Each row is a point on a landscape with many valleys, with its height.
From any point a ball rolls to the lowest of the 2 points nearest to it. It stops when none of these is lower. Distance is the straight distance between rows; heights are no part of it.
Vok: [132 120 130 147 130 148 113 191 141 111 117 138 108  93  77 137 117 176
 161 133 144  95]  h=280
relut: [163  65 125 114 153 133 143 189 200  91 106 154 101 126 123 162 197 172
 139 137 153 127]  h=685
visik: [147 136 150 148 122 121 138 171 163 138 107  81 128 139 134  91 102 122
 135  85 106 151]  h=488
Bug: [161  88 150 107 114 124 121 121 137 148 140 139 133 129 156 121 120 114
 142 120 107 165]  h=715
bik: [138  70  79 110 138 135 144 125 116 101 142 144 127 120 118 180 164 147
 127 175 163  84]  h=705
pup: [152  84 173 126 110 143  82 179 156 126 138 128 129  91 110 129 111 174
 176 112 116 149]  h=250
zak: [126  87  51 112 135  94 113 135 141 104 153  89 161 147 155 172 133 118
 119 151 129 124]  h=434
poz: [105  98  65 109 146 110 127 136 157  83 172  99 160 138 158 183 125 126
 129 145 119  86]  h=422
kigog: [182  45 196 102 103 142 100 146 130 125 128 156  98 115 138 130 167 143
 161 154 180 134]  h=727
Fimu: [141  69 132 119 132 142 141 148 140  97 130 139 124 127 122 175 161 143
 131 153 152 102]  h=698
zar: [113 154 191  98 131 157 121  83  99 143 102 204 117 103 116  78 128 148
 131 132 118 156]  h=132
Nozu: [ 89 174  74 148 117 115 118  71  74 131 157 111 133 115 114 145 135 131
 133 154 136 122]  h=643
dek: [126 162  98 167 103 105  98 152 138 138 133  61 139 101 102 128 121 129
 106 109 114 169]  h=593
betam: [146 155 119 139 109  92 107 101 115 176  95  98 137 150 152  69 137 102
  95 114 123 200]  h=588
Dal: [110 171  84 154 112 114 115  96  85 143 143 116 134 103  91 147 126 122
  95 145 133 141]  h=676
Dazem: [105 120  76 127 130 125 125 101 101 109 169 136 140 118 122 176 126 138
 140 163 143  80]  h=604
bak: [105 155 221 121 119 147  98 147 116 115 112 157 115 108 119  86  97 174
 158 119 134 126]  h=208
sot: [117 139  95 111 136 101 144  98  95 124 128  98 142 184 177 136 129  92
 101 124 126 118]  h=493
mura: [153 111 154 108  94  98 111  87 136 156 144 107 139 117 174 150 156  92
 102  96  93 189]  h=363
kanor: [108 189  69 152 111  95 102  90  74 154 120 101 140 132 127 117 141 102
  80 144 136 152]  h=714
Ruda: [159  90 159 133 134 136 136 193 174  98  92 131  88 125 102 160 192 157
 142 113 153 126]  h=683
tuz: [155 146 103 156 124 123 125 179 152 148  95 121 109  92  63 125 131 121
 103  94 118 145]  h=550
vib: [127 171 110 141 137 138 150  87  80 164 106 157 117 133 106 102 120 114
 101 139 151 113]  h=758
buze: [106  97 189 112 127 150 104 149 147  88 162 133 143 132 158 139 108 163
 167 143 132 112]  h=238
ditog: [129 128   4 147 158 108 101 165 179 112 133 132 129 108  99 159 137 140
 139 161 138 102]  h=353
zanez: [139 111 207 126 113 136 133 162 167 122 133 109 135 122 145 128 121 129
 142  91  99 138]  h=157
dovu: [143 146  99 121 142 117 139  84  77 163 100 137 123 168 143  99 128  96
  98 137 142 140]  h=762
lev: [ 98 198 135 156 110 105 127 141 146 150 123  71 144 110 115  68 103 124
  92  77 119 166]  h=255
lada: [ 99 212  92 171 126 110 150  90  97 158 114  86 118 136 117  82 132 112
 101 119 156 120]  h=406
vozu: [155  65 148  83 147 139 150 110 111 127 130 160 120 180 180 104 121 113
 146 140 145 122]  h=441
Tefo: [114 129 118 143 145 149 139 159 144 113 131 136 122 140 136 116  95 140
 176 143 141  62]  h=414
dotak: [144 118 178 129 130 137 166 133 149 130 121 117 127 146 139 140 145  92
  94 100 117 117]  h=140
tuk: [156 130 152 152 108 111 146 141 143 147 104  66 125 142 134 103 141 118
 118  94 120 166]  h=481
deg: [124 118 158 134 148 155 150 179 159 115 112 142 117 150 134 110  92 135
 156 127 132  78]  h=421
zudum: [ 94 129  94 140 130 133  94 121 137  97 189 102 161 101 113 177 111 153
 146 143 111 116]  h=630
Pes: [126 122 135 142 151 146 160 174 167  88 121 134 102 127  93 179 177 131
 109 112 135  98]  h=691
vedad: [103 117  56  97 130 113 141  85  86 109 168 144 141 145 149 169 131 129
 147 164 146  54]  h=589
meso: [167 119 197 140 111 132 156 136 136 161  98  98 109 140 134  95 153 119
 121  89 135 146]  h=472
vufu: [105 174  88 163 124 135 114 160 138 120 147 112 114  77  62 139 103 138
 130 121 121 104]  h=656
ralal: [102 179 161 113 144 157 127 104 107 141  98 189 119 112 114  64  90 156
 146 129 115 133]  h=201
lorod: [141 140 113 161 138 128 146 170 149 133  94  83 112 157 129  87 100 128
 155 106 134 121]  h=495
Loneb: [136 139 161 157 140 143 154 187 144 118  84  88  92 146 112  94 128 148
 152 100 150  94]  h=502
zafe: [135 107 145 141 136 145 159 154 137 107 116 117 115 138 113 161 159 127
 124 132 145 102]  h=694
Gugi: [144 123  95 126 114 108  97 119 116 154 127 129 142 125 125 137 113 108
 105 138 111 169]  h=482
Nuzil: [123 140 120 131 134 137 137 131 133 136 138 167 140 111  97 159 108  95
  78 125 109 112]  h=176
san: [131 111  44 143 141 128 114 153 147 122 137 137 130 102  93 149 115 152
 155 162 141 102]  h=324
Dusu: [110 164 174 102 120 141 117  84 115 154 113 188 136  77  99  91 127 141
 116 118  98 181]  h=209
bav: [102 153 116 108 144 133 135 102 115 130 153 182 152 122 121 151  97  93
  83 131 100 106]  h=116
Zegis: [110 161  84  98 148 130 141  55  59 140 121 182 124 146 133 126 122 116
 118 153 135 111]  h=532
motib: [107 163 168 132 134 153 117 149 121 135 109 174 119 109 108  75  68 162
 163 118 124 110]  h=182
Kuf: [102 162 145 123 145 159 139  88  81 129 114 197 110 140 128  94 109 143
 158 161 150  80]  h=461
betos: [152  76 207 112  99 139 103 132 124 115 139 137 119 115 136 150 159 146
 147 142 151 139]  h=724
Nafo: [155  49 137  98 146 145 146 151 138 116 126 158 113 164 173  90 109 141
 166 157 166  99]  h=433
defu: [108 149   8 142 157 104 114 166 181 103 146 129 126 131 125 152 129 101
 130 150 127  64]  h=379
lon: [127 161 125 144 110 106 123  84  99 153 108  85 132 136 136  90 139 136
 119 120 124 197]  h=565
Fet: [145  87 204 119 119 140 151 149 160 114 133 123 127 140 155 155 148 107
 123 105 112 118]  h=151
kolor: [146 125  84 152 132 119 125 161 148 135 110 124 120 115  88 159 143 110
 103 124 123 139]  h=528
Gomun: [116 162 112 139 145 115 166  81  87 137 118  90 124 183 166 110 140 101
 117 126 147 100]  h=476
tul: [159  62 180 119  97 132 116 136 142 117 146 106 127 107 136 177 182 136
 136 128 130 144]  h=722
Ragof: [103 180 126 138 130 129 117 139 139 142 129 135 143 112 116  87  64 132
 135 110 101 141]  h=102
larad: [116 136 189 126 106 143 128 104 102 129 134 140 133 107 113 137 143 145
 121 130 129 144]  h=263
niza: [139  97 103 122 162 132 155 174 192  81 128 149 115 130 115 188 197 156
 121 132 142 113]  h=687
ruto: [107 139  38 150 150 109 129 161 179 100 150 108 128 131 131 138 119 124
 174 147 130  56]  h=396
Derem: [111 154  99 170 133 134 135 169 146 101 128  82 103 106  87 149 139 142
 140 117 134 106]  h=670
runus: [148 139 160 127 129 124 164 116 138 161 111 131 134 139 133 121 140  73
  67  94 116 129]  h=172
gof: [119 146 130 130 140 149 121 140 132 141 119 160 131 133 131  80  60 147
 167 130 117 126]  h=152
Losam: [137 120 166 134 111 145  93 168 127 127 127 144 121  80  78 124 104 175
 152 117 124 131]  h=262
pagiv: [136 129 203 133 138 160 142 156 125 120  92 157 100 144 112 115 131 128
 125 132 167  70]  h=432
Bura: [130 161  68 133 120  94 106 102  72 161 105 119 136 165 147 113 145  84
  65 138 139 139]  h=740
gisol: [108  86 172 107 142 145 138 147 148  88 151 133 141 165 182 133 112 138
 155 140 135  93]  h=231
legar: [111 123 118  75 144 123 118 101 126 129 155 188 163 137 156 149  92  89
  90 128  86 127]  h=173
vupo: [147 122 184 120  93 116 132  83 113 150 131 103 130 115 154 131 175 120
 120 104 114 192]  h=339
topo: [150 136 181 110 121 130 146 107 145 173 115 173 133 116 135 111 125  80
  83  91 100 145]  h=217
Vus: [101 129  94 144 145 136 134 157 168  94 157 124 132 124 131 136 106 150
 190 155 138  45]  h=407
binus: [130 147 119 146 105 102  90 110 118 141 133  75 144 119 135 105 115 146
 144 121 109 207]  h=542
zudo: [144  72 136 112 158 150 155 175 171 106 122 152 124 161 155 112 107 129
 158 144 145  75]  h=427
bam: [159  77 121 119 109 116  99 138 150 132 149 110 147 114 132 157 131 127
 136 131 110 169]  h=718
Movok: [ 85 208 139 140 125 122 126 127 137 145 122 113 142 103 113  66  86 142
 115  86 109 154]  h=175
mono: [106 156 134 103 150 153 146  64  73 139 103 197 113 134 126  91 124 133
 133 152 136 128]  h=487
Lir: [148 131  94 149 141 140 162 110  89 149 101 145 106 142  97 135 140 103
 106 146 163  89]  h=734
Fuv: [106 184  86 158 129 110 154  90  90 140 130  95 118 154 130 118 135 103
 114 128 148  94]  h=453
bovig: [140 117  88 139 147 142 122 187 166 120 118 150 118 101  82 140 108 152
 152 134 126 106]  h=297
Rubef: [140  97 197 121 138 161 142 179 158 113 104 165 108 141 126 121 117 132
 141 125 143  83]  h=426
kovi: [130 122 168 120 104 125 138  86 101 142 143 134 140 112 128 160 157 119
  99 123 113 158]  h=301
Suzam: [150  90  93 126 140 142 151 120  94 132 116 170 111 129  97 166 151 123
 117 166 164  89]  h=716
Nis: [121  98 128  61 142 119 131  99 123 117 150 166 151 167 190 133 100  99
 123 121  89 142]  h=206
filir: [157  89 183  89 132 139 150  94 101 142 125 159 111 169 178 104 144 110
 132 124 134 145]  h=452
kenaz: [ 87 171 127 103 142 138 131  47  74 127 110 163 123 115 121 104 145 139
 129 149 118 160]  h=437
nuta: [142 105 153 124 128 140 139 129 118 131 122 130 123 150 140 116 118 135
 144 131 137 134]  h=710
Lizul: [149 126 142 113 117 127 125 126 145 161 126 172 147 106 116 146 117  79
  82 110  93 143]  h=224
sudu: [147  68 150 125 113 129 112 155 167 105 154  99 140 110 130 165 149 152
 150 126 116 150]  h=720
Revi: [164 107  86 136 112 105  95 138 133 156 121 131 136 106 102 158 143  93
  87 134 118 165]  h=505
vaba: [103 146  68 102 140 114 139  64  63 122 147 159 128 153 152 144 125 118
 145 156 145  74]  h=568
malog: [ 92 171  97 150 128 135 109 135 137 115 171 109 145  98 103 151  87 130
 127 125 107 109]  h=642
Nom: [160  87 123 138 128 122 128 182 180  99 113  96 105 116 105 171 198 168
 150 117 137 158]  h=681
tazu: [140 133 128 131  96  96 105 105 128 147 143  95 154 114 139 159 150  89
  75 109  99 178]  h=390
mikor: [132 147 139 147 106 104 134 133 145 138 134  75 144 119 129 148 151  87
  66  94 105 159]  h=417
tipeg: [141 101  52 111 129  99 105 123 112 136 133 121 146 148 148 139 114 111
 116 157 134 140]  h=454
buv: [105 100  98 128 145 136 133 144 159  80 162 110 145 127 145 163 127 152
 161 157 136  72]  h=413
vezik: [138 126 118 160 126 126 132 186 158 100 107  73 101 115  90 153 170 158
 146 107 136 139]  h=677
kef: [130 164 116 160 115 114 120 168 155 139 119  88 126  94  85 118 115 119
  93  85 109 148]  h=571
Fizom: [123 126 122 153 137 135 159 140 135 115 123  87 120 156 136 142 137 117
 131 124 138 100]  h=699
Sor: [ 85 218 103 161 116 105 127 103 122 149 125  75 137 132 131  74 122 110
  90 105 135 148]  h=342
Niluv: [ 93 149  75 149 118 118 107  98 103 105 180  99 145 106 113 172 131 146
 148 155 135 101]  h=619
lof: [132 162 143 124 114 125 117 102 120 166 120 160 140  94 105 103 112 123
  95 110 105 172]  h=264
Fup: [135 103  99 128 140 124 150 119 111 124 128 115 125 169 155 131 124 124
 144 143 145 104]  h=704
gurok: [ 98 178 123 120 124 124 116  68  91 143 127 151 145 100 111 118 128 129
 101 134 109 172]  h=358
siz: [141 122 124 112 116 109  86 103 124 151 129 107 137 133 159  86 114 137
 159 126  99 223]  h=529
kode: [119 149 198 125 143 167 146 117  97 131 106 187 107 141 122 100 120 134
 127 140 158  81]  h=443
Nev: [130  96 193 106 117 147  88 147 153 116 161 144 142 103 138 126 103 165
 171 123 106 149]  h=245
Zib: [165  50 146 114 122 147 114 150 116 130 116 159 104 124 119 115 139 161
 164 169 179 127]  h=730
luv: [120 126 124 108 134 107 118  87 112 129 125  97 134 163 186  89 123 129
 157 128 110 192]  h=518
Vaguf: [161 110 208 114 117 137 150  97 113 155 108 133 109 152 159  93 159 118
 131 107 136 156]  h=463
milev: [110  96 162  86 142 133 139 114 138 107 153 145 145 163 190 128 103 123
 145 125 101 133]  h=222
Mig: [ 97 168 110 158 105 108 110 112 118 117 157  55 151 121 127 144 124 128
 114 120 113 161]  h=616
fatez: [126 112 109  96 128 100 128  94 105 125 135 101 142 181 192 122 123 107
 124 127 116 161]  h=507
nuvif: [115 150 183 129 112 140 116 120 116 132 124 131 126 111 124  99 115 160
 147 119 121 159]  h=233

Two balls start at each pair of points below. Name the first point that both come to, or write -.
binus, tazu => Ragof
lorod, vezik => -
mura, lon => Ragof
Dal, Mig => -

For each start below, name the point where the ball stops.
Bura => zar
dek => Vus
mikor => Ragof
relut => zar
zudum => zar
ditog => bav
